Points, in no order, along strands that fork and pass close to each other.
In the rows, zero is written as 100.
Two points are linked if the straight distance between their rows is under 123. Some points are linked to none.
(379): 91	93	103	95	130	101	86	70	134	135	109	92	93	105	67	99	103	79	91	101	99	73	121	85	125	91	93	79	121	84	130	118	116	115	114	123	125	107	114	117	98	91	113	68	105	89	104	119	98	99	107	112	87	127	75	89	102	108	97	77	114	74	104	121	86
(534): 86	107	106	91	117	113	93	118	118	120	119	106	99	107	110	81	79	107	75	107	92	77	104	108	127	100	69	127	92	103	94	78	144	96	121	99	91	136	80	97	88	104	132	79	130	99	111	111	102	73	74	105	101	111	99	88	80	112	108	101	88	86	120	101	102
(404): 74	108	118	84	80	83	111	96	105	119	98	123	116	90	105	103	93	101	67	97	107	93	121	58	75	107	79	117	74	99	98	85	135	84	119	99	89	126	77	97	89	92	110	95	77	95	81	97	114	66	98	82	90	115	114	95	111	109	122	112	64	91	112	104	119
(1005): 91	93	101	94	61	89	107	100	93	109	86	129	111	106	109	94	95	115	80	98	101	102	101	70	99	107	88	114	67	109	108	84	109	69	111	99	65	100	85	86	84	115	109	90	69	83	72	81	117	74	102	111	116	110	117	100	105	114	119	140	84	92	121	85	105
(1034): 86	95	79	117	101	93	101	80	95	88	98	115	113	96	97	75	93	102	104	83	88	97	134	94	85	103	115	79	112	101	91	104	108	108	80	74	135	56	97	97	120	104	73	150	83	119	91	125	96	106	105	98	86	85	102	114	123	94	102	104	90	91	91	99	87
(796): 106	102	100	117	117	108	84	134	114	88	99	76	100	102	81	109	105	75	110	124	81	86	72	85	126	102	93	84	103	102	100	125	90	108	119	126	89	115	102	119	70	90	113	96	115	69	108	89	84	102	84	90	121	127	94	94	72	68	87	73	128	92	120	96	97
(434): 107	111	99	73	102	147	131	108	71	90	136	111	88	85	119	117	104	85	100	109	95	99	90	129	88	107	115	138	76	105	95	86	105	115	113	105	105	142	96	91	94	61	137	115	118	104	93	98	102	124	99	91	121	72	98	80	66	85	113	94	100	114	90	121	125
(274): 87	115	108	109	105	85	107	83	103	97	88	98	128	78	117	96	91	94	100	68	99	88	119	102	70	97	113	107	94	104	85	95	102	119	92	75	121	76	100	102	114	106	81	135	71	127	99	126	105	92	87	84	68	77	112	103	133	105	94	85	82	110	98	92	120
(811): 108	93	101	96	125	79	68	77	103	113	108	102	88	96	104	77	99	96	71	87	103	107	109	96	99	98	113	105	121	84	122	104	108	81	101	65	116	105	100	85	116	108	102	91	114	109	97	109	72	78	69	96	82	80	103	105	119	110	98	91	103	92	97	125	94
(825): 79	110	89	105	107	85	106	69	120	130	92	96	117	85	81	95	90	88	70	82	100	84	131	46	77	117	111	73	124	119	94	106	117	88	106	88	144	95	108	124	98	94	103	112	81	124	97	130	108	84	94	98	71	106	107	102	125	94	105	73	91	97	109	108	99
(944): 97	122	84	111	103	94	72	125	105	100	99	97	80	94	89	99	111	89	74	104	92	103	103	105	103	115	99	76	91	89	88	110	107	110	117	87	122	104	86	116	106	92	110	119	126	91	101	95	99	106	79	98	107	102	106	114	119	72	97	72	105	103	96	95	107
(769): 83	86	96	111	87	105	123	109	98	62	88	87	107	102	96	115	109	107	138	114	99	110	91	120	98	95	92	103	95	85	71	96	100	127	82	107	88	91	102	91	93	90	95	133	71	82	96	99	77	111	125	92	109	104	98	99	94	86	88	133	117	99	76	84	102
(745): 82	92	110	97	99	115	110	108	110	113	95	75	85	131	65	91	111	115	107	114	88	101	101	100	96	137	106	94	101	132	75	130	118	96	125	115	122	94	118	122	94	100	108	90	100	108	70	109	94	108	91	104	118	132	112	99	85	111	104	96	101	112	130	96	106
(822): 95	109	119	104	97	107	115	97	113	128	70	90	89	105	57	100	109	100	94	110	99	86	108	70	110	125	81	84	103	111	94	130	103	93	122	131	117	101	105	137	98	113	104	81	74	95	76	102	115	107	106	118	105	141	93	110	111	108	107	99	98	89	121	102	85
(565): 125	135	98	82	89	79	66	94	84	119	121	99	99	80	93	123	107	66	82	71	111	111	108	102	76	93	123	98	78	104	128	101	89	99	122	95	103	111	94	111	103	101	100	122	121	106	107	95	113	99	88	83	88	85	96	118	118	84	116	63	90	131	81	116	104
(11): 105	101	79	112	76	87	97	88	119	113	98	117	106	80	87	99	96	104	100	91	94	113	110	72	103	116	101	65	82	98	122	109	103	82	96	119	113	93	79	110	98	114	115	99	77	77	95	105	117	101	111	119	97	100	85	106	115	106	123	94	108	71	79	105	88
(196): 102	84	124	112	86	78	126	101	91	74	83	113	79	128	122	116	99	115	125	87	91	117	72	119	109	87	92	120	85	91	106	65	94	108	90	99	62	93	101	86	126	104	93	100	67	99	107	98	99	87	113	95	119	103	99	119	103	134	91	127	117	95	67	76	115
(935): 128	114	97	116	103	71	71	85	103	133	89	90	76	66	92	113	106	60	90	77	91	97	108	97	81	97	127	86	93	120	130	113	89	73	110	96	129	109	116	118	91	99	99	93	84	108	102	107	97	97	78	91	79	97	88	137	114	87	105	61	104	122	92	118	89
(65): 88	110	97	105	121	123	100	120	118	109	121	95	71	110	105	95	103	89	86	120	84	78	120	105	122	108	84	104	115	103	92	127	108	102	117	122	109	114	100	108	75	97	118	82	131	84	108	113	86	111	87	114	108	120	85	89	60	64	88	68	101	88	120	109	85
(324): 134	98	78	118	104	82	99	111	109	87	90	119	100	90	95	111	96	103	102	93	115	110	75	79	108	73	87	90	95	69	116	105	77	105	93	102	97	83	81	81	76	105	106	92	114	73	122	88	84	115	95	94	108	112	99	84	95	97	78	89	126	71	106	66	66
(970): 87	102	77	91	89	124	84	127	108	97	118	114	118	96	85	94	99	102	99	119	116	91	103	108	80	107	102	95	89	96	79	101	115	122	94	110	85	127	91	99	74	86	124	97	142	70	113	92	93	77	95	94	101	91	115	59	79	90	116	102	89	77	111	104	107
(381): 116	107	104	96	115	107	102	89	102	87	85	76	126	59	112	108	96	66	114	87	72	87	100	121	76	89	95	111	96	72	96	115	88	133	97	109	143	107	123	105	100	107	113	116	100	98	99	97	84	112	96	100	59	67	107	105	76	90	75	76	118	104	87	127	86
(444): 137	77	89	100	105	120	105	110	88	94	104	75	107	101	112	97	95	103	119	102	91	85	92	115	108	77	100	77	100	94	106	115	61	119	72	137	103	87	104	106	77	124	87	85	98	82	128	71	88	131	127	111	104	98	92	98	88	92	80	69	115	98	104	110	79
(313): 104	114	103	111	105	79	90	67	102	112	88	105	70	63	98	92	94	76	66	63	83	83	107	110	80	93	137	92	103	102	122	99	86	67	107	73	131	88	109	129	100	107	90	121	73	131	88	119	88	85	72	94	87	87	87	122	133	97	87	66	100	105	101	97	92
(388): 103	94	82	100	81	118	95	115	94	94	116	99	114	113	64	84	111	126	109	137	119	106	66	113	118	144	102	117	95	108	111	102	98	66	131	116	72	91	117	106	64	84	149	89	114	60	80	88	113	86	79	111	132	120	121	85	85	85	111	103	105	96	150	81	112
(210): 112	70	106	89	119	114	104	111	124	96	72	72	124	86	87	105	88	109	125	109	88	80	94	106	95	77	77	86	122	90	93	103	69	139	68	147	127	111	114	111	94	127	86	86	100	103	137	85	68	117	123	111	86	95	114	98	91	91	89	90	103	107	110	108	88
(851): 95	94	93	104	86	131	107	119	94	100	122	100	97	122	97	82	107	111	119	125	95	96	91	119	131	108	99	116	112	126	79	107	99	91	95	123	65	98	109	92	82	97	103	83	124	76	100	88	91	99	103	107	129	114	100	75	58	93	107	121	111	88	118	98	84
(842): 68	105	102	116	97	86	105	63	102	118	87	113	100	83	91	96	88	96	61	81	94	85	117	53	81	105	97	92	113	107	111	95	114	81	114	108	116	99	107	131	114	117	92	109	63	127	81	127	136	69	108	99	79	104	88	116	116	114	126	90	76	99	94	102	101
(718): 75	105	100	105	96	91	99	93	107	94	108	118	103	104	96	112	121	84	105	101	107	109	117	90	98	79	107	102	99	94	126	111	107	104	107	95	82	94	98	86	99	95	90	110	81	104	73	103	107	79	120	77	111	101	94	113	103	109	110	110	82	100	84	106	97
(30): 93	112	88	81	87	88	78	66	95	125	106	90	127	91	92	123	103	75	67	71	116	113	112	59	65	95	107	89	96	94	127	101	100	96	117	92	118	102	96	120	110	100	94	105	102	114	103	89	128	86	112	81	75	78	98	108	108	88	125	89	76	126	70	123	99
(985): 91	71	125	96	87	120	87	85	89	118	116	83	123	127	62	76	99	108	126	100	119	87	115	102	116	114	110	87	112	108	118	114	116	103	98	125	85	88	110	114	110	107	88	64	95	108	88	105	112	101	124	122	99	98	105	91	92	123	127	124	72	94	100	113	93
(408): 81	92	126	107	118	122	112	97	99	81	86	70	86	124	102	95	127	89	109	128	86	98	113	110	117	95	97	109	134	106	81	110	91	110	90	112	116	98	121	101	97	98	69	107	91	103	96	101	87	133	122	102	108	124	87	99	73	84	84	114	111	100	102	118	93
(16): 107	100	90	113	92	81	85	86	85	99	74	107	100	107	85	88	100	100	90	81	101	108	119	69	104	101	109	57	124	83	133	98	79	74	95	96	91	70	90	103	119	117	53	101	94	99	92	99	112	81	139	103	109	121	87	126	114	92	97	101	88	111	92	84	74
(680): 102	96	97	116	104	107	122	108	103	72	68	95	76	107	92	108	115	118	125	102	97	106	85	115	124	95	75	90	102	99	84	96	100	93	87	94	94	94	67	92	116	100	82	108	94	84	104	112	83	118	106	104	136	126	89	103	100	100	85	128	129	96	101	73	84
(492): 101	83	69	73	78	146	124	117	81	76	143	130	96	96	115	93	95	100	94	122	107	105	88	136	98	111	120	134	99	112	87	95	122	90	102	84	86	130	103	88	73	61	130	113	127	89	81	105	100	101	92	108	125	90	114	74	69	89	123	113	91	113	111	106	121
(942): 137	67	96	91	80	97	103	109	82	113	91	94	111	122	90	98	108	141	131	109	129	132	48	113	104	108	108	110	99	116	106	85	73	64	85	101	49	83	135	85	99	102	95	70	104	84	97	72	99	97	103	122	123	108	119	103	89	112	102	128	121	105	107	83	116
(354): 112	122	92	77	79	107	111	123	86	104	130	92	142	99	129	126	85	96	125	87	107	94	82	116	74	92	97	102	67	103	92	102	85	133	94	110	87	87	94	98	80	83	101	122	114	103	113	84	121	111	105	92	81	62	97	83	99	94	88	88	94	129	82	111	118
(831): 117	85	117	95	121	101	86	116	116	77	96	59	111	107	105	113	98	88	110	125	94	105	50	108	125	92	89	105	113	90	83	108	87	121	101	114	72	122	117	116	109	104	91	78	121	90	127	76	77	111	94	79	118	114	92	93	86	85	80	92	129	100	107	108	111
(645): 76	96	125	88	101	131	104	91	84	93	125	110	82	112	109	95	86	100	83	105	104	82	132	118	92	82	92	124	90	102	88	78	137	111	108	84	99	117	83	77	126	109	87	100	121	122	94	134	109	84	94	98	105	105	101	108	100	116	121	112	77	117	102	116	134
(875): 112	113	76	100	94	97	106	117	123	100	89	103	126	74	89	95	85	100	120	92	87	94	89	78	88	110	89	69	66	97	106	115	94	100	95	122	114	90	89	107	69	105	123	105	70	81	99	88	112	104	102	108	81	89	109	103	112	107	93	82	106	65	96	101	90
(514): 116	88	134	111	110	92	109	102	93	97	101	73	83	126	113	115	114	90	97	105	93	105	87	133	104	97	121	122	109	111	106	86	86	106	101	88	93	107	122	102	120	91	81	87	98	116	119	89	93	119	103	73	104	94	97	126	86	108	98	95	110	126	77	123	124
(590): 96	96	76	98	81	94	100	122	94	99	94	129	103	105	79	89	119	126	93	119	112	126	55	119	110	136	114	127	89	119	97	97	109	64	134	97	75	110	116	107	71	79	128	96	92	87	63	82	115	92	79	105	126	120	129	101	95	87	107	112	99	117	140	82	139
(58): 77	112	96	98	106	103	101	79	70	93	123	102	79	102	103	90	95	98	81	87	90	87	145	108	83	107	121	92	111	101	93	129	117	114	102	66	149	85	107	96	130	97	97	134	101	124	81	132	97	77	100	92	105	76	100	113	109	90	114	88	99	103	83	114	93
(212): 119	101	107	107	119	83	120	82	119	100	71	110	99	88	104	106	96	92	115	92	91	90	78	96	104	64	78	99	95	84	128	88	91	121	93	116	106	91	99	92	105	118	117	89	64	100	114	93	109	95	123	93	96	105	93	109	113	136	95	96	110	68	79	85	100
(923): 95	114	65	96	91	122	103	126	120	103	100	93	140	83	82	100	82	83	118	117	86	91	97	86	70	109	89	88	74	105	82	110	108	116	93	126	100	113	94	109	70	94	134	112	104	66	106	87	108	89	95	100	78	85	122	77	92	97	100	87	101	70	115	93	103
(892): 102	86	97	96	101	95	92	88	143	111	62	95	122	100	69	86	91	127	96	124	112	102	98	43	105	127	73	72	130	101	95	94	88	96	93	101	130	101	96	112	108	92	98	77	101	89	113	103	95	101	88	114	94	128	114	80	119	104	96	118	115	85	135	76	90
(827): 102	117	95	122	88	86	91	108	111	114	75	95	72	113	80	102	108	112	71	98	110	90	119	65	118	108	89	68	110	87	106	106	69	75	120	102	80	74	98	114	97	116	62	96	109	83	96	89	99	95	112	133	117	135	96	116	120	78	83	93	92	96	119	83	90
(461): 92	75	107	103	96	113	88	70	93	92	123	107	119	127	67	88	112	88	125	108	119	112	112	109	117	86	116	95	112	94	138	111	107	102	102	105	86	73	116	87	110	92	82	83	96	85	76	105	101	90	123	103	114	107	81	103	93	127	109	125	97	96	82	118	98
(883): 61	101	116	110	109	117	138	112	100	74	98	92	83	104	112	113	119	90	118	126	81	97	112	111	102	93	86	134	110	100	72	102	106	120	99	109	91	113	107	87	101	84	87	115	82	102	87	110	92	112	123	84	102	114	87	89	75	88	88	127	106	103	84	113	111
(762): 106	108	85	105	101	83	87	118	102	86	109	123	82	121	114	99	108	122	92	104	109	122	100	111	115	97	91	98	105	100	81	85	101	77	100	75	62	97	78	90	93	104	87	104	129	104	111	90	101	110	92	86	103	98	97	99	106	93	91	111	93	111	109	81	96
(880): 113	93	120	99	123	70	94	113	101	89	85	85	123	101	121	111	86	101	107	85	98	121	64	109	77	80	100	110	107	72	87	96	80	110	87	85	105	93	103	93	107	110	89	110	103	111	113	99	89	117	87	72	83	93	130	105	119	125	75	97	100	120	98	95	108
(1012): 83	89	96	104	79	103	105	113	108	100	88	92	124	106	93	96	81	130	124	108	114	106	101	94	83	108	83	105	88	111	97	87	97	95	97	112	67	98	109	95	96	90	102	105	73	102	81	96	124	86	108	116	94	101	115	100	101	124	115	145	77	78	94	89	120
(998): 104	95	117	101	114	96	137	97	124	94	80	111	91	111	125	112	72	114	122	83	112	85	90	90	111	62	62	111	113	98	92	79	95	98	85	98	61	77	90	70	84	112	91	94	77	105	113	99	93	104	127	118	113	121	98	87	100	110	76	141	102	81	106	63	69
(606): 106	125	94	110	100	83	104	136	94	81	107	128	88	107	141	123	71	98	99	97	100	114	96	117	108	96	104	108	84	94	95	82	87	94	82	87	68	100	82	98	114	108	89	119	104	111	108	78	104	120	104	73	109	83	83	118	107	101	81	95	88	113	79	90	103
(1061): 111	101	96	114	98	75	81	66	89	108	72	122	92	76	84	94	92	93	68	78	97	97	113	83	98	86	132	80	126	80	122	100	78	63	95	88	126	69	100	122	118	117	74	110	84	122	95	104	96	97	112	96	95	112	95	131	126	95	99	77	110	103	101	84	74
(750): 104	99	118	111	91	85	84	101	73	106	77	106	86	123	82	102	125	107	77	95	101	116	93	96	107	111	124	96	90	110	110	104	80	65	113	96	86	85	114	111	115	106	78	89	91	100	72	81	110	107	94	93	122	124	102	121	106	108	114	98	104	121	97	101	111
(93): 110	94	123	97	101	116	87	76	78	88	116	80	89	121	92	107	122	107	98	98	98	110	110	140	92	101	126	109	99	109	103	100	98	118	112	85	100	102	117	125	140	94	98	104	110	138	100	109	112	90	101	98	104	82	104	135	106	99	123	95	89	128	68	105	124
(89): 103	122	103	97	99	87	87	120	106	112	117	116	97	83	123	110	104	94	77	101	99	100	82	89	88	91	95	122	56	100	132	96	90	88	108	129	52	123	111	94	74	113	126	78	124	83	92	75	123	75	94	97	106	104	96	93	97	98	95	85	81	101	103	105	114
(422): 89	108	127	76	110	120	87	88	94	117	124	90	104	101	101	118	97	82	96	94	112	91	115	109	87	74	93	111	92	91	107	79	123	141	122	98	98	131	88	90	115	90	108	107	131	120	114	131	106	83	103	93	93	81	97	88	112	96	116	100	70	112	82	113	114
(176): 98	90	82	87	87	119	124	132	95	68	126	118	89	103	112	114	107	112	114	121	110	131	68	129	107	110	115	110	97	115	93	90	105	83	94	89	51	121	112	77	79	67	102	114	104	94	79	84	109	112	102	93	130	96	105	93	92	100	109	113	101	119	89	103	131
(170): 76	118	105	97	112	58	99	89	120	112	83	126	110	94	112	114	109	83	80	83	100	109	106	55	86	87	88	95	86	83	122	92	100	99	116	97	86	101	79	95	87	109	101	103	75	97	89	91	99	71	114	73	82	100	99	96	118	107	95	104	66	81	99	98	108
(398): 88	116	78	85	95	102	59	112	86	113	124	93	69	109	98	91	123	118	67	97	104	104	123	126	87	119	112	71	103	102	86	104	119	107	114	82	101	106	85	110	116	87	103	100	145	105	111	107	93	99	86	115	101	99	103	100	110	77	109	81	87	114	103	105	100
(292): 93	96	102	101	90	88	116	103	101	103	95	105	107	100	91	80	113	118	102	100	93	92	114	82	81	118	111	102	90	140	79	99	125	93	102	72	124	93	86	94	94	83	97	124	48	108	81	110	102	94	96	97	103	103	135	108	110	106	122	102	99	93	111	84	127
(115): 115	79	78	98	80	137	106	103	100	100	108	103	117	112	62	85	108	113	129	121	130	94	72	119	126	120	107	112	114	122	92	116	106	90	109	100	94	91	113	95	81	82	129	86	111	68	95	91	88	97	92	121	123	111	103	75	75	111	111	130	128	80	141	84	92
(438): 117	85	107	99	94	83	95	80	100	105	91	83	125	85	102	100	86	95	107	80	95	104	103	75	68	89	102	94	101	111	130	92	97	105	93	106	113	96	119	113	107	126	89	89	84	131	115	98	132	86	120	94	64	74	99	126	111	111	111	99	76	117	66	118	104
(297): 119	95	92	106	92	82	59	103	110	118	120	120	102	99	93	88	120	87	85	89	102	132	91	101	126	87	119	85	89	81	139	114	89	80	111	111	97	92	103	87	106	98	102	72	127	65	97	89	107	93	91	90	103	106	101	97	92	105	102	90	105	99	99	105	94
(384): 122	87	103	110	96	89	92	102	84	88	88	139	72	103	122	93	103	108	98	74	94	117	68	117	122	82	95	109	81	96	109	71	103	88	96	71	90	106	72	85	121	115	111	91	79	97	100	107	97	87	82	90	116	99	97	110	119	132	85	120	128	92	95	86	94
(283): 89	92	99	96	93	104	64	98	100	130	112	90	93	114	77	87	112	114	93	99	103	94	119	101	102	118	109	78	110	107	100	122	115	100	105	121	94	102	102	118	111	115	94	60	129	109	103	105	106	92	99	120	83	106	104	95	105	105	119	96	78	100	102	122	96
(84): 100	84	119	103	123	100	108	91	84	79	77	59	85	124	100	88	121	100	96	114	89	102	112	125	111	104	124	112	126	100	88	109	82	99	77	85	129	89	121	99	122	99	62	111	95	115	100	103	80	129	95	82	122	116	100	114	90	90	94	96	122	125	94	112	96
(175): 64	100	110	100	116	107	110	92	131	121	74	71	111	107	66	109	96	77	105	116	107	68	125	79	116	92	78	79	122	93	110	111	117	117	112	132	98	100	104	122	105	105	101	86	100	97	93	116	111	83	124	95	87	131	81	96	118	116	104	111	80	85	108	117	84
(506): 117	100	114	105	117	99	104	95	108	95	92	94	109	79	112	104	102	78	123	92	74	96	91	123	92	72	95	104	84	91	126	100	91	114	98	125	121	110	121	93	94	114	108	95	83	102	107	106	98	106	109	95	86	87	88	113	89	132	88	84	116	84	77	118	99
(242): 94	114	101	86	105	87	91	119	119	118	103	118	89	78	105	112	93	98	71	102	82	80	105	86	89	109	79	110	72	106	116	80	127	85	126	115	81	136	106	106	85	113	131	69	101	89	87	107	122	67	86	111	101	102	105	97	102	106	116	86	76	108	113	105	115
(626): 110	76	113	104	92	78	108	57	119	113	94	107	107	87	108	105	78	98	110	78	96	96	89	65	85	90	87	93	105	76	151	97	92	110	84	102	117	86	100	100	104	112	88	85	64	110	110	100	127	103	126	92	68	95	90	98	117	134	102	111	96	85	76	108	98
(218): 83	112	85	95	102	115	117	123	70	75	114	108	89	105	134	101	92	110	105	126	108	120	124	101	101	126	98	126	117	106	47	84	127	97	68	80	105	104	97	97	106	91	85	109	106	107	90	103	97	118	100	108	78	96	91	75	69	64	95	136	94	111	103	91	84
(433): 103	100	95	105	112	92	111	110	95	77	92	111	90	94	131	119	79	93	109	89	89	97	98	127	110	91	98	92	113	77	89	91	81	115	70	99	85	80	90	95	121	114	73	120	98	106	119	87	90	140	119	92	88	99	73	114	104	87	66	98	101	120	73	93	83
(239): 107	134	100	89	106	83	100	130	103	104	123	89	122	79	121	124	93	88	109	87	98	93	84	100	81	80	89	103	61	98	108	117	88	114	94	125	54	113	112	99	83	121	127	110	107	91	115	69	113	98	111	89	83	81	96	98	113	107	90	69	71	101	77	116	114
(566): 96	87	124	101	79	89	111	118	98	87	96	88	99	109	120	110	92	130	117	108	92	100	67	100	105	99	94	129	86	100	94	79	93	96	93	114	50	103	110	96	114	118	105	88	86	103	101	78	112	96	107	115	118	99	98	124	91	129	101	123	102	95	87	97	131
(498): 115	116	84	114	98	76	103	120	105	96	84	107	105	82	105	77	108	108	104	103	84	105	89	100	81	114	113	96	77	136	92	104	110	82	108	85	130	79	101	111	89	91	107	119	73	108	101	87	107	121	87	98	90	92	125	106	103	93	101	73	119	103	122	69	137
(790): 124	70	110	87	87	115	99	110	87	98	100	88	108	115	94	102	93	137	134	102	110	112	75	124	105	103	89	100	109	103	101	81	81	99	78	115	61	81	117	91	106	111	88	62	113	103	134	80	95	105	110	119	103	95	106	105	86	114	94	124	105	108	97	96	114
(24): 107	121	110	100	113	101	110	90	78	90	93	55	94	80	103	121	104	67	111	92	85	91	122	129	76	97	116	109	95	103	89	119	86	126	97	101	149	99	111	124	108	87	81	133	85	106	104	96	98	135	84	114	74	70	101	121	91	69	90	61	117	134	86	115	100
(489): 108	82	88	106	73	113	105	78	105	101	99	129	119	100	70	94	107	111	119	100	118	122	80	80	106	116	95	76	85	97	123	108	93	89	93	101	110	98	88	104	108	90	129	83	78	56	84	84	110	85	104	118	116	107	86	90	100	119	114	129	113	75	78	101	91
(788): 114	72	84	101	96	124	103	87	105	95	90	98	117	108	67	93	107	107	138	127	131	112	74	96	115	115	96	82	107	105	89	104	103	116	89	90	112	103	94	87	102	75	122	78	105	79	85	102	88	96	94	112	116	89	114	79	92	114	118	140	132	67	113	96	88
(52): 99	88	112	109	123	91	127	96	114	79	61	88	101	128	99	112	108	122	118	96	122	100	92	84	113	80	61	98	127	109	73	83	98	87	83	86	69	96	94	79	92	104	80	91	90	110	114	116	74	95	105	110	125	129	110	88	117	107	83	144	105	93	123	65	73
(216): 73	115	90	83	116	82	97	44	105	106	108	79	117	88	89	90	89	70	78	88	120	84	143	73	79	102	123	91	127	95	97	115	108	111	102	80	151	92	107	108	118	77	95	132	96	134	99	135	89	82	84	91	83	76	94	113	128	75	112	71	92	105	89	116	87
(284): 94	111	113	110	112	110	107	106	91	122	106	105	67	101	112	88	99	113	77	93	84	77	114	115	101	111	106	105	103	129	84	102	117	69	114	92	124	112	98	118	108	117	97	96	96	141	85	136	104	100	83	102	102	96	97	121	104	112	112	76	91	117	114	94	113
(1040): 97	133	108	101	112	95	97	102	94	99	92	62	86	98	88	132	116	79	92	101	107	97	115	114	92	100	115	88	92	92	81	122	89	126	106	84	140	120	92	121	111	90	90	136	104	108	106	102	93	117	83	93	100	107	100	114	122	68	90	51	106	126	97	90	104
(1044): 85	101	99	94	82	97	104	119	82	82	105	119	78	91	101	106	113	123	76	108	115	131	77	105	96	115	118	131	66	100	106	86	95	72	116	97	39	123	102	103	83	88	115	90	114	87	68	73	102	107	85	91	144	119	104	89	105	94	108	121	83	128	111	102	124
(683): 82	95	105	91	105	120	99	107	96	112	103	89	92	105	103	81	114	118	102	112	88	96	106	116	104	125	104	103	105	135	67	114	122	96	111	85	134	101	110	93	105	85	104	106	106	112	88	118	103	100	73	108	109	93	126	91	89	100	111	99	104	97	115	106	116
(743): 143	88	92	106	106	101	84	120	95	81	98	101	107	100	107	103	98	106	108	107	93	106	71	107	109	82	98	85	115	85	93	102	69	108	66	99	116	98	97	89	80	103	80	96	130	84	140	76	75	139	85	95	107	98	109	87	85	87	76	79	136	86	118	89	70
(221): 124	83	107	96	92	78	52	82	85	102	101	108	99	100	100	81	115	87	83	90	105	133	89	100	99	94	138	104	115	91	135	108	86	85	97	73	116	79	123	77	111	90	89	98	113	99	93	88	85	100	89	80	93	80	109	102	109	115	123	110	115	106	86	117	91
(668): 127	86	79	109	87	98	82	92	128	101	135	114	105	107	85	86	113	96	115	100	125	112	104	87	123	84	97	76	97	82	134	113	82	99	89	105	95	82	95	70	73	103	123	88	130	64	118	96	90	105	105	97	107	101	82	80	88	92	102	98	114	70	99	92	74
(475): 85	101	85	108	108	117	94	121	124	108	122	116	75	98	102	82	104	114	77	111	82	84	116	104	139	104	70	103	102	95	89	104	125	94	126	102	112	115	72	94	87	101	141	91	118	77	102	111	81	95	87	110	109	122	88	100	84	105	91	91	119	69	136	84	83
(134): 67	116	99	83	119	117	88	105	110	106	107	86	123	92	100	114	97	85	97	111	111	95	119	104	94	90	88	99	99	94	81	110	122	145	101	110	94	137	102	99	105	87	110	102	138	98	114	113	91	81	99	91	74	85	101	66	97	88	103	101	79	93	97	116	103
(321): 88	116	111	87	111	100	118	96	86	98	110	86	112	101	135	94	91	93	90	109	102	105	116	113	96	105	103	116	136	108	66	89	97	100	76	80	122	105	97	80	113	95	75	108	122	132	109	115	85	126	104	103	65	85	99	67	92	75	87	104	94	114	103	116	97
(109): 104	94	112	110	109	78	89	64	94	95	79	120	73	93	103	83	102	107	85	83	101	94	104	89	123	88	102	107	118	79	113	96	102	100	101	66	118	106	82	79	138	110	103	103	81	114	90	130	83	75	85	99	110	99	87	112	129	139	98	112	105	89	100	101	85
(756): 104	116	93	68	91	141	117	106	56	93	136	101	112	88	127	124	88	91	114	95	115	100	109	111	87	107	106	128	81	92	79	82	99	146	100	112	99	110	85	99	95	74	115	128	121	107	110	93	106	126	110	102	76	63	93	74	82	76	102	97	84	120	81	119	110
(429): 103	97	71	119	96	106	96	116	104	92	114	108	82	121	113	80	90	120	109	110	102	105	110	116	133	108	87	90	112	102	92	81	92	79	91	111	76	92	72	88	87	106	97	91	128	85	134	89	100	117	104	123	105	99	79	87	73	85	85	107	115	90	120	90	68
(978): 90	115	116	82	106	100	121	73	87	107	109	88	131	85	131	95	90	84	99	89	101	90	134	110	74	95	108	116	103	102	66	97	92	116	92	87	145	89	109	86	104	90	80	148	113	134	104	121	97	119	102	110	68	67	98	79	111	70	85	90	82	112	101	110	102
(301): 115	96	122	104	102	76	121	97	107	103	71	115	95	96	122	115	73	106	119	86	97	95	58	76	98	66	71	126	93	77	108	85	82	117	89	106	74	80	91	71	90	119	119	75	67	106	130	85	107	89	113	102	116	104	111	90	123	132	89	111	103	82	113	63	90
(994): 107	115	83	105	97	117	130	121	74	76	100	111	83	97	143	96	83	95	116	108	80	110	112	105	107	128	99	99	108	81	68	85	109	104	75	89	103	86	83	106	119	105	70	119	91	114	110	90	98	144	106	117	85	86	86	107	70	75	64	114	115	118	88	86	83
(1000): 88	99	114	103	105	120	103	92	78	116	132	118	70	117	141	77	81	106	81	100	81	77	127	122	120	100	113	121	119	119	87	90	126	84	94	77	110	114	83	90	124	114	82	96	118	131	96	129	99	88	88	109	102	78	92	108	94	114	100	110	95	106	93	104	110

A fork is a point with three links. Follow the links from the first point to the second and name the forks in between, in order.
(492), (444): (242), (404), (566)
(324), (475): (566), (404), (242)
(379), (388): (683), (115)
(1040), (408): (212)
(404), (851): (242), (115)
(381), (89): (404), (242)
(994), (379): (115), (683)

A fork is a point with three links, a tip a point with one. Leave the first point through the second and follow the links. Name the first fork or tip that comes.
(324), (668): (566)
(429), (762): (842)
(842), (825): (115)
(1044), (176): (242)
(381), (24): (404)
(985), (283): (212)

Follow the links from the first point to the second, and from the first to the third. Name the last point that the two ways share.
(1005), (827), (998): (212)
(274), (790), (292): (115)
(1061), (84), (1012): (212)
(11), (433), (492): (115)
(408), (534), (811): (404)
(944), (109), (434): (404)
(831), (212), (422): (242)
(668), (65), (11): (242)
